Points on a hilly landscape, in no order, each with its height.
A climber steps from a point to the highest of its 2 nearest points, and stops where none of them is higher. Distance is the straight distance between rows; heights are no part of it.
bizap: -27	-1	2	-20	-15	0	-36	-5	-4	0	-2	21	16	-6	-16	-11	-6	19	16	18	0	7	14	5	4  height 4.21
Rotiz: -16	6	6	-28	-26	-24	-8	9	-5	2	-1	15	16	22	-21	-16	5	12	13	7	-4	14	9	-8	30  height 2.53
nesob: 3	-18	-9	14	5	-7	13	13	9	18	-26	-10	13	3	-19	15	-4	-3	8	-13	-12	27	7	22	12  height 2.15
kig: -12	32	-1	-4	-21	0	-23	-37	-19	-15	-6	3	19	13	-46	-13	-7	-16	4	-8	-8	-2	9	9	-15  height 1.83
Lusi: -11	5	2	-28	-15	-19	2	-8	-2	-4	6	7	-9	14	-1	-20	-1	9	10	-8	1	5	9	-29	6  height 0.54
Mip: -1	6	3	-5	9	-19	9	-9	3	-12	21	22	-5	10	-23	-30	1	14	33	1	-7	2	-17	8	-1  height 3.43
daver: 1	5	-17	-18	-14	13	14	-28	3	10	-15	2	-4	-1	5	0	-17	0	1	-24	17	4	30	-32	-3  height 4.33
Dufak: 21	8	3	1	-9	-15	38	5	11	6	9	-19	-13	18	-1	2	6	-13	-13	-8	14	-19	-8	-35	18  height 1.25
zat: 4	10	-7	-5	11	8	-15	-27	-1	-1	4	3	14	8	20	12	-13	-13	-13	8	16	-22	-25	-1	13  height 0.84
tufi: -3	-28	4	-3	14	15	-10	9	17	-21	20	0	-17	-12	44	4	-6	4	-1	3	6	1	-3	-11	-1  height 4.71
Viret: 18	5	-2	2	-9	2	25	15	7	11	-7	-17	-4	13	8	23	11	-12	-22	1	12	-19	-5	-18	23  height 1.33
vot: -8	-14	3	-9	-2	-13	-11	18	-4	-1	-4	2	-6	-2	-2	-5	3	13	2	-8	-15	20	4	-1	-2  height 2.84
Belop: 13	-7	-3	37	36	6	-3	-11	0	-10	9	4	13	-4	-8	1	-5	-7	9	10	-2	-9	-32	44	-2  height 1.21
Lomub: 12	-1	1	-11	21	-39	34	22	4	-19	15	7	-23	18	6	-17	14	3	8	-18	-21	19	0	-11	-16  height 3.25
nomiv: 8	14	-4	4	7	-18	-24	-1	-7	-3	-6	8	38	22	-10	13	-9	-23	-21	9	-11	0	-27	27	18  height 1.70
Zema: -22	-5	-2	-10	-1	-8	-47	-33	-9	-11	-4	-4	19	-7	-1	-15	-21	16	3	1	-1	24	8	4	-9  height 5.20
moke: -11	-5	13	13	-2	7	-4	6	1	4	10	1	-10	-5	-13	-12	3	10	24	16	-1	-18	-11	5	2  height 3.07
libe: 13	5	-4	21	11	15	30	-15	-5	6	1	-10	-21	-21	-3	-7	6	-6	9	-21	2	-2	5	10	-37  height 1.90
Gero: -3	-6	6	-14	-4	-45	33	20	6	-23	26	-6	-26	26	3	-22	14	2	8	-10	-14	4	6	-28	-3  height 3.18
Simut: -2	5	5	-7	7	-52	4	-1	-14	-3	0	-15	1	26	-18	-27	2	3	6	-21	-23	30	-21	-1	-1  height 5.59
fenaf: 0	-22	2	7	4	24	29	-3	17	-14	24	0	-30	-23	31	-4	-1	6	25	-12	23	-9	17	-19	-11  height 4.45
tepo: -1	-14	16	-4	-5	4	-12	23	5	-8	19	-25	-26	-1	46	5	9	-5	-23	13	-1	-13	-14	-32	4  height 4.49
rig: 6	-1	15	21	1	9	28	-1	10	-1	21	-11	-25	-11	2	-4	11	1	19	4	26	-31	-16	-7	3  height 3.51
vuva: -35	2	12	-13	-19	10	-54	-2	-10	4	1	14	6	-17	0	-12	-9	21	-3	33	2	-8	15	-6	-12  height 3.81
tek: -14	-3	3	9	-1	12	-27	-5	-7	7	-9	-16	11	-9	-13	6	-11	1	1	10	-1	2	4	12	-3  height 3.62
Lukat: 27	23	-22	-22	22	-4	39	-10	9	-7	21	44	-10	-2	6	-14	3	-3	14	-9	-12	6	14	-5	-18  height 3.63
pepus: 17	11	-7	-2	5	-7	14	-5	10	-1	8	18	9	13	-12	-4	-6	-8	8	2	9	-11	-14	1	18  height 0.72
Poral: 5	8	12	14	-16	-14	-12	-7	-6	17	-4	-36	13	18	-14	6	-2	-16	-12	8	0	-5	-26	-9	16  height 1.94
Zif: -3	16	-12	-23	-10	13	9	-13	6	5	-3	39	5	3	-13	-3	-9	3	20	4	12	-11	23	-9	8  height 5.38
dokev: -3	4	-6	-28	-18	-18	1	7	-2	5	-8	12	17	22	-8	5	1	-3	-5	4	-1	8	5	-8	32  height 2.33
Sepu: -16	-19	-5	16	-4	29	-8	-12	10	7	-15	1	3	-34	-6	1	-16	20	23	2	22	-1	32	6	-13  height 1.87
rino: -8	0	-1	21	6	10	-12	-24	-14	-12	-7	-2	-13	-17	-8	-14	-1	-1	-7	-19	-15	2	11	9	-41  height 4.65
Lile: -13	-9	2	12	-3	4	-40	-5	-17	-3	-14	-10	8	-14	-6	1	-4	2	-19	-1	-22	15	9	16	-20  height 3.42
zin: -13	4	7	0	-9	-10	-7	-33	2	6	9	-18	3	13	-22	-17	-15	3	27	-1	8	-2	-12	-9	8  height 1.42
didov: -10	-17	2	16	3	16	-31	11	-7	2	-20	-2	-5	-28	11	8	-2	15	-17	0	-12	8	18	8	-28  height 3.24
segur: 13	3	2	-8	6	-44	14	-10	-1	-8	9	-9	-5	28	-7	-16	-1	-4	-3	-18	-6	10	-25	-15	11  height 5.14
zuvos: -15	-35	8	-14	-21	-12	-20	33	2	-3	0	-25	-11	-6	32	10	2	9	-12	12	-9	25	17	-25	10  height 4.70
verev: -7	5	2	4	-8	-3	5	-4	-14	8	-21	-22	-29	-9	-1	-11	2	3	-16	-36	-15	7	21	-24	-38  height 5.23
lefeg: 4	6	-16	14	3	42	11	2	0	9	-12	28	10	-28	-4	17	4	-6	6	8	17	-19	26	33	-17  height 2.27
ripog: 0	18	-16	-34	-14	7	29	-16	10	0	6	30	-5	6	-4	-9	-8	1	18	-6	16	-2	31	-33	4  height 4.66
vobur: -10	5	16	-21	-17	8	-11	1	8	-9	27	6	-13	7	21	-5	1	4	-3	30	20	-41	-11	-32	19  height 0.57
pubi: 5	6	13	6	-4	-5	-28	5	-9	11	1	-22	13	9	6	13	-4	-10	-26	24	-3	-15	-33	-2	14  height 2.03
supu: 12	-15	-7	-12	3	-22	16	41	12	-16	5	5	3	21	22	21	9	-3	-15	5	-12	14	5	-5	24  height 3.95
Gitu: -14	-5	16	-12	-15	-31	0	3	4	-1	19	10	15	21	-27	-29	-1	13	27	8	-5	13	-9	-3	28  height 2.80
sol: 0	0	-10	16	23	32	1	-51	10	-5	12	2	9	-25	17	-1	-20	-2	14	1	38	-13	-2	14	-14  height 1.01
folab: 8	5	14	28	-2	-4	2	23	-4	13	-3	-7	1	7	-31	1	9	-6	-3	5	-11	-9	-23	23	7  height 3.13
Kezok: 1	0	-3	-37	-6	-12	-9	35	-5	-14	3	16	-2	12	31	6	16	5	-26	6	-14	11	12	-16	13  height 3.61
konan: 10	42	-15	-6	-1	11	-13	-18	-19	-4	-16	22	12	13	-5	13	4	-32	-40	-8	-15	-13	5	8	-20  height 0.88
ketol: 9	-21	12	14	-6	-24	37	1	28	-12	28	-22	-6	23	-10	-9	-8	-7	26	-3	13	2	-14	-15	32  height 3.87
Nufo: 8	28	-9	-8	-2	18	-9	-14	-10	3	-11	17	12	8	9	19	-2	-18	-28	-3	7	-25	2	3	-4  height 0.83
tapel: -3	-8	7	24	-4	8	24	3	7	19	-6	-10	5	-6	-29	2	3	4	28	1	9	0	0	19	10  height 3.26
Bifu: -8	-16	3	-3	-21	5	17	-1	4	19	-22	-28	-14	-13	-4	6	-8	6	11	-20	15	10	32	-24	0  height 5.35
Sabiv: -16	21	8	-10	-23	-4	-30	23	-23	9	-8	11	-7	5	-18	0	15	5	-16	16	-20	-11	2	-5	-9  height 2.72
biga: 8	27	-7	-39	10	-38	30	6	-7	-26	26	30	-13	25	7	-36	15	9	9	-14	-11	10	12	-24	-13  height 3.06
Vovi: -1	-13	-8	-28	-3	3	-3	10	12	-19	5	21	-8	2	34	5	-3	4	-5	-4	3	7	20	-19	6  height 4.94
Vez: -29	3	3	2	-10	2	-46	-34	-12	-15	3	1	20	-12	-26	-21	-24	19	19	17	0	9	9	11	-14  height 4.68
vafa: 20	-12	7	20	6	4	18	44	4	8	-4	-17	-7	-5	8	27	17	-7	-17	8	-3	-9	-14	9	15  height 2.83
ziguf: 10	3	12	25	10	-1	2	10	2	2	15	-2	-4	1	-14	-4	8	1	0	14	3	-22	-33	11	8  height 3.30
Nim: 14	-6	-23	-14	4	1	27	17	12	8	-21	25	15	9	-4	20	0	-3	3	-4	-4	17	19	8	15  height 2.78
dul: 5	-10	7	-5	-6	-40	40	0	18	-21	27	-5	-13	26	-6	-16	-1	1	19	-10	-1	12	-6	-20	18  height 3.47
lapa: 8	-9	0	-4	36	-6	-17	-16	-1	-22	17	15	-9	0	32	-15	0	3	-8	-11	-9	6	-34	8	-16  height 1.04
bal: 3	28	-15	1	-7	9	-11	-20	-17	-19	-22	6	28	9	-22	12	2	-38	-25	-12	-19	-1	13	20	-18  height 0.91
fivik: 9	-3	-5	8	3	-5	24	33	3	14	-18	6	-2	6	-17	10	8	4	5	-5	-18	15	7	14	1  height 2.30
Gul: 19	-14	0	11	9	-14	25	-8	22	-11	20	-10	9	15	-4	-6	-15	-10	17	2	15	-1	-29	-2	32  height 4.30
kituk: -13	12	12	-15	-21	-13	9	25	-15	14	-7	-9	-28	4	-6	-7	20	5	-11	-1	-17	-15	14	-35	-14  height 0.55
noni: 0	20	-20	8	-7	23	9	-29	-8	-2	-11	17	20	-8	-32	3	-8	-22	10	-3	4	-5	21	29	-10  height 3.49
fufek: -1	-28	-1	-11	-14	-11	8	42	10	-4	-2	-18	-13	9	24	21	7	-1	-8	-1	-13	14	18	-16	17  height 4.29
nez: -12	18	-7	-12	-18	-16	-13	-35	-16	-2	-7	-4	9	16	-34	-12	-12	-2	11	-17	-8	15	6	0	-5  height 1.71
dezi: -1	-5	-11	14	23	7	-24	-20	-14	-23	-12	14	14	-12	2	3	-5	-15	-19	-14	-25	16	4	39	-24  height 4.67
fus: 17	-8	-11	-3	7	-12	-1	24	2	13	-19	-1	18	16	5	29	0	-10	-20	3	-12	10	-7	11	26  height 1.53
Fof: -5	-15	0	18	22	3	-10	-9	8	-3	8	4	16	-4	-11	-4	-10	6	23	14	0	5	-20	32	7  height 1.30
Ror: 4	-9	3	-9	1	22	-11	7	9	2	-5	-16	-1	-6	57	24	-2	-15	-37	4	13	-12	-10	-21	15  height 3.92
noguk: 1	11	-25	0	-2	26	-1	-35	-2	0	-18	9	18	-10	-6	11	-16	-17	-4	-17	10	1	26	11	-14  height 3.71
mep: 2	-14	0	37	24	34	-2	-30	-6	-11	0	-14	-8	-32	14	-3	-2	-2	-9	-12	9	-1	0	26	-36  height 4.90
terip: 31	-4	-14	25	16	4	47	-6	8	15	-14	-19	4	-3	-12	15	-1	-18	5	-22	10	10	-6	16	0  height 4.44
saso: 4	5	15	12	11	-3	-27	-1	-8	-1	12	-20	-10	4	19	-3	4	-4	-21	13	-4	-22	-41	-5	-3  height 2.12
Gil: -9	-2	6	4	14	11	-19	-16	16	-3	14	-6	26	-1	16	12	-21	0	3	39	25	-25	-31	4	30  height 0.33
vav: 22	1	-11	10	16	-2	44	18	13	8	-5	14	-4	0	-13	2	7	-3	10	-12	-12	11	5	9	-12  height 2.16
vofir: 36	15	-14	-5	6	-10	45	-14	13	3	6	0	-7	15	4	0	0	-17	-9	-18	12	-13	-7	-23	7  height 1.18
lubuz: 22	9	-13	-5	8	-10	23	-19	0	8	-9	-11	-2	17	-3	6	-4	-14	-10	-25	4	5	-8	-17	0  height 1.10
seto: -22	-3	13	-25	0	-4	-42	-7	0	-14	26	17	4	-2	14	-19	-5	20	12	34	8	-8	-13	-14	11  height 6.39
tosi: 3	-20	20	16	14	1	-9	7	15	-21	34	-23	-17	-1	32	0	-2	6	6	26	12	-25	-35	-15	6  height 2.36
leg: -7	17	6	-5	-31	11	-13	12	-13	27	-19	-21	3	1	-2	21	8	-7	-25	8	6	-16	8	-15	4  height 0.74
fimoz: -18	-4	17	-3	0	23	-12	-10	13	-7	26	-4	-12	-14	31	1	-2	12	10	27	31	-36	-9	-23	11  height 0.48
fem: -4	6	15	15	-3	-22	0	42	-9	15	-7	-1	2	11	-31	-2	18	4	-6	8	-30	4	-16	16	0  height 2.99
Kopu: -31	5	19	5	-13	3	-26	-12	1	8	13	-8	13	1	-23	-13	-10	17	24	40	8	-8	-15	-1	12  height 4.81
repi: 2	3	0	-23	19	-8	-27	-23	-6	-21	15	16	-3	8	36	-15	-5	2	-20	-15	-1	3	-24	-15	-7  height 0.96
nete: -2	-17	8	14	-11	12	29	6	10	13	-12	-36	-27	-22	17	5	8	5	5	-25	25	-1	22	-23	-15  height 6.26
zepu: -10	-13	6	-6	-12	-10	15	11	7	7	-4	-4	-3	9	-18	-5	1	5	21	-2	-3	14	5	-5	17  height 2.61
sikas: 12	12	-23	-4	-4	11	36	-2	9	22	-22	21	19	4	-26	18	-5	-11	14	-7	6	7	26	10	13  height 3.02
mesem: 13	-4	-14	6	23	0	-5	-2	-7	-6	-10	9	6	4	8	5	0	-6	-17	-13	-18	13	-9	21	-17  height 4.97
tol: 6	-23	19	17	0	0	17	25	20	-15	32	-26	-30	-1	30	9	6	-1	-2	18	11	-20	-14	-14	13  height 2.52
lere: 5	24	-12	8	-8	0	1	-28	-18	-11	-21	-17	7	8	-30	2	2	-27	-13	-28	-21	9	14	8	-27  height 0.97
guzir: 5	18	-3	-8	-17	-20	5	-2	0	19	-15	2	29	30	-30	10	-5	-12	-9	3	0	7	-1	-2	31  height 2.17
zuv: -1	0	2	-15	6	-24	-10	6	-2	-17	19	27	15	15	-15	-22	2	18	24	5	-7	16	-17	14	21  height 3.10
budif: 0	-15	-12	18	-5	29	2	-19	7	2	-26	5	0	-38	2	3	-15	16	4	-17	15	9	40	5	-28  height 1.72
vugid: -13	6	4	10	-12	1	7	21	-16	17	-23	-19	-21	-13	-16	-2	13	6	-12	-18	-22	0	26	-10	-34  height 5.58
fenes: -4	16	-1	-8	-12	24	-11	-3	-4	17	-12	0	8	-5	18	21	1	-7	-22	10	19	-25	7	-8	5  height 0.79
ral: 30	4	5	22	10	6	43	-11	13	6	16	-8	-7	-12	-5	1	8	-4	14	-4	30	-20	-20	12	3  height 3.83
mavaz: 0	-5	4	0	0	-31	-30	6	-18	4	-3	-16	21	18	-13	-2	0	-2	-8	0	-21	31	-26	20	14  height 1.88
Bunu: -1	0	5	11	1	-19	-32	4	-7	10	-6	-16	30	15	-9	9	-9	-11	-10	21	-10	12	-29	25	22  height 1.79
maras: -1	16	17	8	-22	11	-4	30	-8	21	-5	-10	-10	-6	-9	12	20	0	-19	22	5	-29	-3	-3	5  height 0.68
Tomak: -18	0	9	-18	-8	-12	-34	-7	2	-1	18	7	19	12	-5	-11	-8	9	12	37	6	0	-18	-3	26  height 5.48
tev: 3	-15	-1	10	-7	7	1	11	-2	22	-25	-31	3	-5	3	22	-3	-3	-12	-9	0	11	8	-2	2  height 3.20
rim: 8	9	4	-4	-6	12	-8	5	-3	14	-13	-18	-10	1	31	21	10	-10	-40	-7	1	-19	-7	-26	-1  height 4.10
Fosav: -13	-2	2	3	-7	-18	-9	-20	-7	6	-3	-9	8	11	-29	-15	-14	7	24	-11	-7	24	-4	9	5  height 1.57
roson: 15	-12	0	-9	12	-32	24	51	13	-28	18	21	5	23	10	4	13	7	1	5	-18	24	5	16	20  height 3.68
nite: -15	-14	2	-21	-3	11	-28	15	5	-9	-6	26	-2	-17	31	1	-4	16	-8	10	-1	0	23	-14	0  height 4.46
Navu: 9	19	-24	-39	4	1	28	-9	9	-9	9	48	-5	1	10	-13	-1	3	14	-10	-1	13	32	-19	-11  height 4.06
kob: -6	2	-5	-36	-5	-26	-10	25	-15	-14	3	7	2	14	20	-13	15	16	-10	-8	-17	24	14	-15	5  height 3.38
bir: -6	7	-6	-38	6	-33	6	10	-12	-22	11	15	-11	14	8	-27	17	21	7	-17	-16	21	14	-18	-9  height 3.14
zomer: 6	-7	0	2	-5	-6	39	-1	20	6	10	9	2	10	-24	-14	-4	2	35	-6	8	5	-1	-5	18  height 2.34
kif: -2	9	-5	2	-9	17	7	23	-8	16	-18	3	-14	-10	-4	9	14	7	-8	-10	-6	-7	23	-8	-16  height 6.09
zeged: 1	2	-9	17	19	21	0	-37	0	-4	4	3	17	-11	-2	4	-14	-8	13	6	17	-11	-6	23	-4  height 0.92
Popov: 14	-4	-4	3	13	-16	-12	17	5	4	-5	12	30	12	4	21	-6	-11	-23	15	-4	-4	-25	19	32  height 1.61
Dopim: 2	-3	-10	19	5	25	16	-34	1	4	-5	-7	-12	-31	2	-7	-11	5	13	-23	21	4	22	5	-30  height 1.77
gidut: 8	-4	20	10	8	-11	-5	-3	3	-8	30	-19	-19	8	11	-14	2	3	-2	13	5	-28	-38	-17	5  height 2.22
kude: 13	18	-17	15	-11	9	25	-15	0	11	-18	5	25	7	-39	11	-3	-19	10	-11	1	4	13	30	5  height 3.28
konuf: 20	-8	-3	-12	23	-47	26	31	5	-29	17	8	-2	27	11	-10	16	5	-5	-12	-19	33	-6	0	7  height 3.45
diles: 21	8	-10	13	8	18	44	7	8	11	-1	6	-15	-22	-3	6	9	-3	13	-12	1	-4	11	10	-18  height 2.02
zuk: 1	-14	-5	2	-3	-23	-8	6	-1	12	-17	-16	24	14	-19	9	-7	-5	3	-4	-17	36	-9	18	23  height 2.01
Giku: -9	-4	4	11	-17	2	-18	0	-14	17	-28	-38	-1	-2	-4	15	1	-9	-28	-16	-14	14	10	-6	-13  height 3.37
zib: 14	5	-17	0	15	14	16	-17	4	2	5	30	8	-5	-4	2	-10	-5	17	1	8	-10	0	20	2  height 0.82
kosu: -4	-6	11	9	-5	18	18	12	6	3	9	4	-21	-19	-5	-7	11	13	29	6	14	-20	9	-3	-10  height 3.16
Kalav: -15	-5	-2	5	-6	3	11	-4	0	8	-2	10	-8	-12	-32	-17	-2	13	37	-8	-3	9	15	8	-9  height 2.73
Kaduz: 5	-3	-14	-26	7	-15	9	36	1	-5	-19	23	11	11	1	11	12	7	-7	-2	-19	25	20	5	6  height 2.58
Rolik: 10	-2	-6	-9	17	-12	25	45	6	1	-10	28	-1	5	-9	1	18	12	8	-5	-25	23	19	13	-6  height 2.44
siro: -14	-16	12	10	-13	4	-8	15	8	12	2	-17	13	-2	-6	4	-6	1	11	31	6	1	-14	2	32  height 4.23
riru: -25	-25	10	-9	-13	9	-20	7	14	0	10	-12	6	-9	10	2	-11	14	15	39	14	1	5	-12	24  height 4.75
Kurup: -20	-4	12	0	0	21	-21	-14	9	5	10	-21	11	-11	25	11	-11	4	-1	38	26	-19	-16	-15	19  height 0.40
peta: 11	-1	13	-4	-12	0	0	22	1	5	6	-24	-18	9	41	16	17	-14	-42	9	-1	-23	-14	-32	10  height 4.28
rit: -32	-17	13	-8	-2	6	-40	-2	9	-8	16	4	4	-19	8	-10	-11	28	20	36	10	3	-1	-7	4  height 5.44
safez: 3	4	-5	10	5	7	33	-17	7	7	7	15	-2	-8	-28	-19	-4	1	39	-6	8	3	6	10	-3  height 2.46
Sulu: 7	14	-3	-4	11	-19	12	13	-6	-5	13	39	-3	14	-29	-23	11	10	11	3	-18	5	-9	19	-6  height 3.73
Zud: -2	-6	-6	-15	-8	12	5	13	5	5	-13	2	-10	-8	16	15	0	3	-9	-7	3	1	20	-19	-3  height 5.52
tabig: -14	-11	0	-27	-2	5	-45	21	-4	-8	-8	19	11	-10	41	11	-3	7	-24	19	-10	7	10	-5	12  height 4.13
nopok: -6	30	-5	4	-18	3	-15	-27	-7	-3	-12	1	27	14	-36	6	-11	-20	-1	4	-1	-8	-1	19	3  height 1.93
zimun: 23	-1	-14	25	15	21	28	-23	2	10	-13	-24	1	-14	10	22	-1	-19	-3	-27	22	5	-2	22	-12  height 4.83
rupu: -18	-27	4	-23	-14	-19	-37	12	-6	-7	7	-15	6	-1	23	-8	-5	11	-1	13	-3	32	4	-17	13  height 5.24
Dit: -2	-14	5	0	-2	10	-26	-2	-2	10	-6	-34	4	-7	38	19	-8	-6	-27	12	7	1	-15	-18	10  height 3.75
Rupin: -3	2	5	13	5	7	14	-40	5	5	16	-15	-1	0	-14	-13	-15	2	32	0	28	-11	-12	-5	5  height 1.27
Panuv: -9	-2	-4	13	18	9	-28	0	-15	-19	-1	26	6	-15	-10	-5	2	0	-4	7	-25	3	0	44	-22  height 4.42
soku: 5	9	-4	-20	3	-15	5	0	2	-11	14	22	-2	16	-1	-11	5	2	2	0	1	-4	-9	-13	8  height 0.64
Nog: 0	-19	7	5	8	17	11	4	21	-30	38	10	-30	-10	44	-5	-3	7	17	1	11	-13	-4	-14	-8  height 4.25
konu: -12	16	2	19	-7	35	-9	0	-9	0	-13	11	10	-25	-18	17	6	-5	-2	15	8	-24	22	34	-17  height 2.39
fofa: -20	3	6	-18	-26	-10	-3	9	-10	16	-9	-8	-12	4	-13	-11	3	12	6	-6	-7	5	21	-24	-5  height 0.47
Teba: -31	11	13	3	-17	8	-31	-28	-8	3	3	-12	6	-6	-29	-17	-14	10	17	17	9	-6	3	-2	-10  height 4.35
suli: -14	10	4	-31	-18	6	-12	-13	6	-10	20	25	-1	11	5	-8	-4	7	14	24	19	-28	2	-26	22  height 0.67
Noku: 15	22	-13	7	-1	0	9	-30	-10	3	-8	-8	0	9	-14	1	-5	-14	-6	-25	-3	1	-2	3	-18  height 1.03
guv: -9	-7	10	26	-3	7	-15	-4	3	14	-2	-28	21	-1	-16	10	-5	-1	9	22	7	5	-15	18	14  height 3.89
rem: 5	-4	9	13	-2	22	35	14	4	16	-7	-19	-33	-33	13	5	20	5	5	-19	23	-13	20	-6	-29  height 5.57
Kisa: 34	9	2	34	14	-4	46	0	4	14	2	-15	-3	-1	-20	0	8	-15	2	-17	14	-10	-16	16	-2  height 4.14
Vulod: 6	0	-5	-9	21	7	-25	-23	4	-11	7	0	5	7	43	7	-11	-11	-25	-2	6	-8	-28	-4	3  height 0.90
kov: -4	2	-6	-2	17	-6	-22	23	-16	-11	-5	33	7	1	-7	1	15	8	-11	7	-30	9	-1	36	-13  height 4.18
rad: -6	2	1	22	-8	8	24	9	-2	17	-15	0	-2	-8	-39	-4	4	6	25	-10	-7	8	19	24	-11  height 2.98
pofo: 20	-20	13	19	8	0	9	26	15	1	10	-28	-12	-1	28	21	10	-8	-17	12	10	-18	-26	-2	20  height 2.69
nufev: 22	-1	-4	-4	11	-23	18	-26	11	-13	21	-5	-3	24	4	-9	-15	-14	4	-12	7	2	-28	-14	19  height 4.73
Bes: 13	-14	-1	22	32	24	-10	1	5	-8	-4	-1	-11	-21	39	9	5	-6	-25	-9	-6	-3	-14	21	-22  height 5.53
zilol: 11	0	-2	10	12	24	17	-38	9	0	16	-2	-12	-18	11	-11	-10	-2	25	-11	34	-14	-6	-2	-12  height 1.11
Rusoz: -4	16	2	-12	-3	6	-17	-14	0	1	13	18	8	7	4	-2	-6	2	4	18	16	-28	-14	-5	15  height 0.77
fab: -9	-11	9	-3	4	19	-15	6	5	-6	7	2	-26	-17	28	-4	6	10	-10	-2	-1	-10	-1	-16	-16  height 5.15
Filim: -9	6	19	3	-19	0	10	43	-7	18	-7	-17	-29	-8	-1	6	25	6	-9	11	-8	-20	6	-17	-5  height 0.61
sar: -11	-17	0	-21	4	-12	-38	-15	-6	-11	3	-5	12	0	22	-10	-12	12	-2	-1	-2	23	-6	-8	10  height 5.90
Kiled: 3	29	2	0	-20	-19	-8	-23	-6	11	-4	7	33	31	-40	2	-10	-17	1	6	5	-9	-11	4	28  height 2.05
nogol: -16	-21	6	9	8	-5	-15	-9	5	2	-1	-13	15	1	-17	-10	-13	11	30	5	-4	26	-10	14	11  height 1.43
geg: 9	-12	6	13	4	26	40	13	17	-2	14	-6	-35	-28	35	7	15	-2	9	-12	26	-15	10	-8	-19  height 5.01
sen: -10	16	10	10	-10	0	-12	23	-16	11	-10	-1	-9	2	-28	-1	18	3	-6	6	-26	-7	3	13	-14  height 2.85
tasir: -8	19	-3	10	-6	21	-12	10	-15	-2	-17	25	0	-12	-23	6	13	-3	-13	4	-15	-8	26	27	-28  height 2.51
puvis: 15	-13	-6	15	42	3	1	-11	7	-19	14	18	-5	-6	12	-8	-7	1	8	1	-3	-1	-31	25	-10  height 1.12
leb: -9	30	-3	-13	-11	5	-22	14	-19	0	-12	31	-5	1	-19	1	14	3	-19	6	-24	-11	18	9	-25  height 2.60
danu: -7	2	4	33	13	22	-9	-23	-21	-20	-5	-15	-8	-26	-9	-2	10	-6	-5	-5	-6	-12	-2	28	-37  height 4.63
marod: -17	-29	7	7	-1	3	-21	19	-2	7	-10	-16	-10	-21	0	-3	1	16	5	2	-11	17	9	1	-8  height 3.05
zitop: 8	-4	3	15	-3	14	4	28	-3	20	-20	-22	6	-12	3	29	12	-6	-14	4	2	-7	2	15	10  height 3.01
Num: -14	0	-4	-21	-11	8	-15	0	2	5	-8	25	11	-4	-3	4	-9	9	9	6	6	2	21	-5	11  height 4.69
leni: 17	-9	-12	28	33	23	9	-18	-2	-2	-5	-6	-4	-21	21	13	-2	-12	-14	-19	3	3	-6	27	-23  height 5.21
Dup: 14	5	-9	8	24	16	-4	10	-4	-4	-7	23	-4	-10	26	13	11	-10	-34	-6	-16	-9	-13	20	-23  height 5.25
lera: -2	-11	-9	13	0	39	14	1	12	15	-15	11	8	-31	-3	13	-6	7	20	-1	25	-4	33	19	-1  height 2.09
Tera: -2	7	0	-6	12	-25	-11	22	-18	-11	0	22	-4	9	-19	-17	19	13	-2	-4	-31	15	-10	23	-12  height 3.96
Dira: 19	-6	-7	-8	-2	3	9	7	10	9	-11	-7	14	12	10	24	-8	-13	-9	2	11	-2	0	-7	31  height 1.41
tobak: -11	-6	6	2	-12	0	-40	-12	-14	10	-11	-34	1	-6	18	4	-9	-5	-24	0	-6	13	-4	-15	-10  height 3.55
fusin: 1	2	-16	-2	-8	27	-1	-43	6	5	-16	5	6	-15	6	0	-25	-1	1	-21	27	4	30	-12	-16  height 3.97
Sidu: -3	-11	-9	-31	5	-5	-29	30	-6	-10	-13	20	7	-5	41	7	8	14	-29	-4	-15	24	17	0	4  height 3.88
Mun: -2	16	-2	-23	-7	-45	-9	1	-23	3	-7	-13	6	30	-13	-16	6	0	-13	-20	-19	25	-7	-12	4  height 5.18
ruge: 18	31	-11	-23	16	-24	35	-6	2	-8	23	37	-11	16	-11	-32	8	3	17	-8	-14	4	1	-10	-19  height 3.34
pel: -6	13	-7	0	-5	-2	-3	-13	-15	-6	-14	5	-16	-5	-13	-13	1	4	-16	-26	-18	10	22	-6	-45  height 4.92
sobul: 10	-6	10	31	5	1	12	-9	5	11	2	-28	6	3	-17	4	-2	-2	12	-3	7	0	-24	19	13  height 3.58
rirak: -4	0	-6	-9	-24	14	24	-13	7	23	-26	-22	-14	-10	13	13	-4	-4	-6	-25	22	-1	34	-38	-3  height 4.78
mam: -3	-14	15	-3	2	-8	-14	18	-4	-6	13	-9	-32	-1	29	-9	14	8	-12	2	-12	-7	-16	-19	-8  height 4.79

Where does a climber stop that starts at each point below?
pubi => fab
zeged => Bes
Kurup => Bes
Rolik => nete
Fof => Bes
budif => ziguf
safez => seto
Gitu => Bes
zomer => seto

Call two points neighbours if one is among the 2 nearest of the other. Go from one point of each pair to the other, from neighbour to neighbour, staying as high as possible. Name the lowest point that can't be avoided.
Simut, ziguf => biga
sar, Zif => vuva
Simut, Zif => Gero
sar, seto => Teba
Bes, ziguf => moke
nete, fab => Nog
Bes, kif => danu
